A landscape with many valleys, sampled at points; each row gives a point and its height.
From any point a ball rolls to the lowest of the 6 points nearest to it. It stops when none of these is lower. Distance is the straight distance between rows; heights are no part of it.
j623: [131 140 123 176  53  75 123  85 119 144 135 202 112]  height 403
j897: [124 101 159 129 106 126 165 104 112 134 134 162 133]  height 262
j869: [131  92 158 109  88 130 129 146 143 136 158 138 146]  height 238
j476: [107 169  84 121 148 165 104 135 136 135  88  44 158]  height 165
j315: [139 116 135 134  24 101 119  94 123 149 144 183 114]  height 278
j676: [132 101 156 127 149 132 176 105 107 131 126 149 117]  height 342
j546: [156  93 129 118 193 153 176 114 113 130 110 135  87]  height 241
j433: [113 143 106 171 152  62 124 114  78  79 154 185 111]  height 281
j445: [130  92 151 115  54 115 130 124 134 141 154 158 138]  height 242
j281: [107 136 115 169 138  71 145  92  86  99 137 181 121]  height 250
j134: [124 161 112 129 165 185 100 147 155 106 113  53 101]  height 183
j129: [113 117 126 146 147  98 172  85  87 114 126 162 119]  height 277
j612: [104 160  90  90 119 138 101 134 129 177  50  83 186]  height 465
j785: [129 141 142 120 142 148 104 173 155 127 151  89 149]  height 204
j911: [121 159 101 117 133 119  81 160 159 145 126  90 181]  height 169
j894: [110 134 104 150 162  80 154  91  80  84 138 165 111]  height 121
j759: [120 109 150 142  91 111 161  94 110 131 130 172 133]  height 280
j203: [164 114 147 119 189 180 143 149 137 125 108 119  77]  height 409
j688: [108 139 114 180 128  59 135 101  92  98 140 192 120]  height 267
j141: [136  88 140 103  60 110 110 144 148 145 166 139 146]  height 147
j575: [135 126 135 155  38  93 127  86 121 145 138 194 117]  height 300
j885: [119 121  98 133 181  98 172  86  87  92 128 151 100]  height 257
j110: [132  95 168 118 115 140 151 136 130 135 147 140 137]  height 240
j464: [137 104 168 116 130 147 138 154 137 133 152 124 136]  height 237
j932: [110 171  87 104 125 126  94 139 140 165  74  87 187]  height 266
j568: [136 126 157 117 140 151 115 171 150 129 155 100 140]  height 222
j177: [115 170  91 108 127 114  86 149 154 159  96  93 191]  height 158
j144: [121 156 105 130 167 196 100 143 159  96  98  49  79]  height 230
j171: [121 107 140 136 142 115 177  91  95 122 125 157 121]  height 268
j301: [132 155 130 128 168 181 104 163 151 111 123  67 100]  height 275
j378: [130 144 112 128 172 203 101 152 166  87  84  71  55]  height 270
j654: [124  99 157 131 124 123 169 102 107 130 128 156 130]  height 269
j714: [112 131  96 143 171  86 160  87  80  87 136 158 107]  height 223
j843: [157 133 143 123 183 189 121 162 149 114 109  98  71]  height 491
j818: [135 152 128 126 169 188 106 157 154 105 115  67  84]  height 293
j834: [115 171 101 122 139 139  92 160 151 136 117  74 174]  height 56
j824: [132 106 142 130  38 106 131  97 123 144 144 177 124]  height 136
j468: [116 172 101 121 146 149  94 153 147 131 117  67 162]  height 113
j86: [127 107 127 133 166 117 183  88  94 119 123 149 109]  height 50
j913: [133 110 150 112 110 130 113 166 155 137 163 118 155]  height 245
j481: [136  92 148 106  76 116 114 151 152 143 165 137 154]  height 219
j988: [130 124 124 112 111 111  86 169 166 145 155 108 170]  height 339
j740: [107 169  80 110 137 154 105 133 130 151  72  57 178]  height 44
j63: [110 173  92 117 141 137  93 148 146 146  99  68 178]  height 176
j660: [121 153 121 121 140 139  93 169 159 131 138  83 165]  height 160
j187: [120 164  90 104 119 100  75 144 157 169  91 102 190]  height 116
j418: [136 106 164 113 119 141 124 162 145 132 157 119 144]  height 234
j975: [151 102 163 120 167 157 164 132 120 132 131 130 107]  height 513
j53: [131  97 163 122 124 137 164 120 117 135 139 148 130]  height 248
j669: [142 105 171 116 135 149 147 144 131 133 146 129 128]  height 244
j812: [146  98 139 122 178 142 180 109 109 131 119 140 100]  height 284
j760: [127 157 133 126 158 166 101 165 151 115 135  70 123]  height 227
j188: [121 137  85 138 180  83 146 104  80  65 150 158  94]  height 331
j383: [136  88 132 102  44 102 100 137 145 150 167 146 137]  height 256
j844: [115 170  95 127 155 167  99 143 146 121 106  44 136]  height 148
j280: [121 132 128 166  69  87 137  84 113 135 132 198 122]  height 353
j466: [150 124 160 120 167 175 129 162 141 123 133 102 106]  height 159
j570: [130 134 105 112 113  97  72 162 168 153 140 107 179]  height 255
j907: [109 128 130 162 123  86 158  85  94 115 128 183 126]  height 279
j54: [128 107 150 133  57 108 141  99 121 140 141 177 130]  height 236
j984: [128 155 132 123 147 152  98 169 152 122 141  78 145]  height 182
j887: [148 108 168 119 157 164 144 152 133 130 140 119 115]  height 425
j384: [104 156  94  81 113 129  97 132 129 184  40  94 183]  height 550
j173: [168 100 132 122 196 171 163 134 128 127 104 130  77]  height 265
j611: [137 101 101 122 192 126 186  94 101 114 117 141  92]  height 228
j90: [114 140  99 158 165  71 136 103  76  73 151 175 109]  height 261
j3: [112 136 126 171  93  79 142  86 103 121 130 195 125]  height 305
j232: [146 138 122 160  27  84 113  84 119 157 144 195 105]  height 325
j390: [141 149 128 127 173 192 106 159 159 101 106  73  73]  height 298
j534: [155 112 163 119 173 171 146 149 132 130 128 116  97]  height 646
j396: [135  89 145 111  42 109 122 119 132 146 159 160 134]  height 145
j29: [124 141 121 186  74  68 129  89 113 133 135 206 115]  height 413
j125: [129  95 163 121  88 127 150 119 122 137 145 158 139]  height 251

Call two points neighbours if one is among the 6 nearest of the other. Go from one point of each pair to the other, from neighbour to neighbour, staying as low as possible. Name the highest point that can't be avoided.
j834 and j86 => j171
j466 and j187 => j568
j894 and j86 => j885

For each start below, name every point that the ball comes to, in order.
j29 => j688 > j894
j785 => j660 > j834
j3 => j281 > j894
j759 => j54 > j824
j907 => j281 > j894
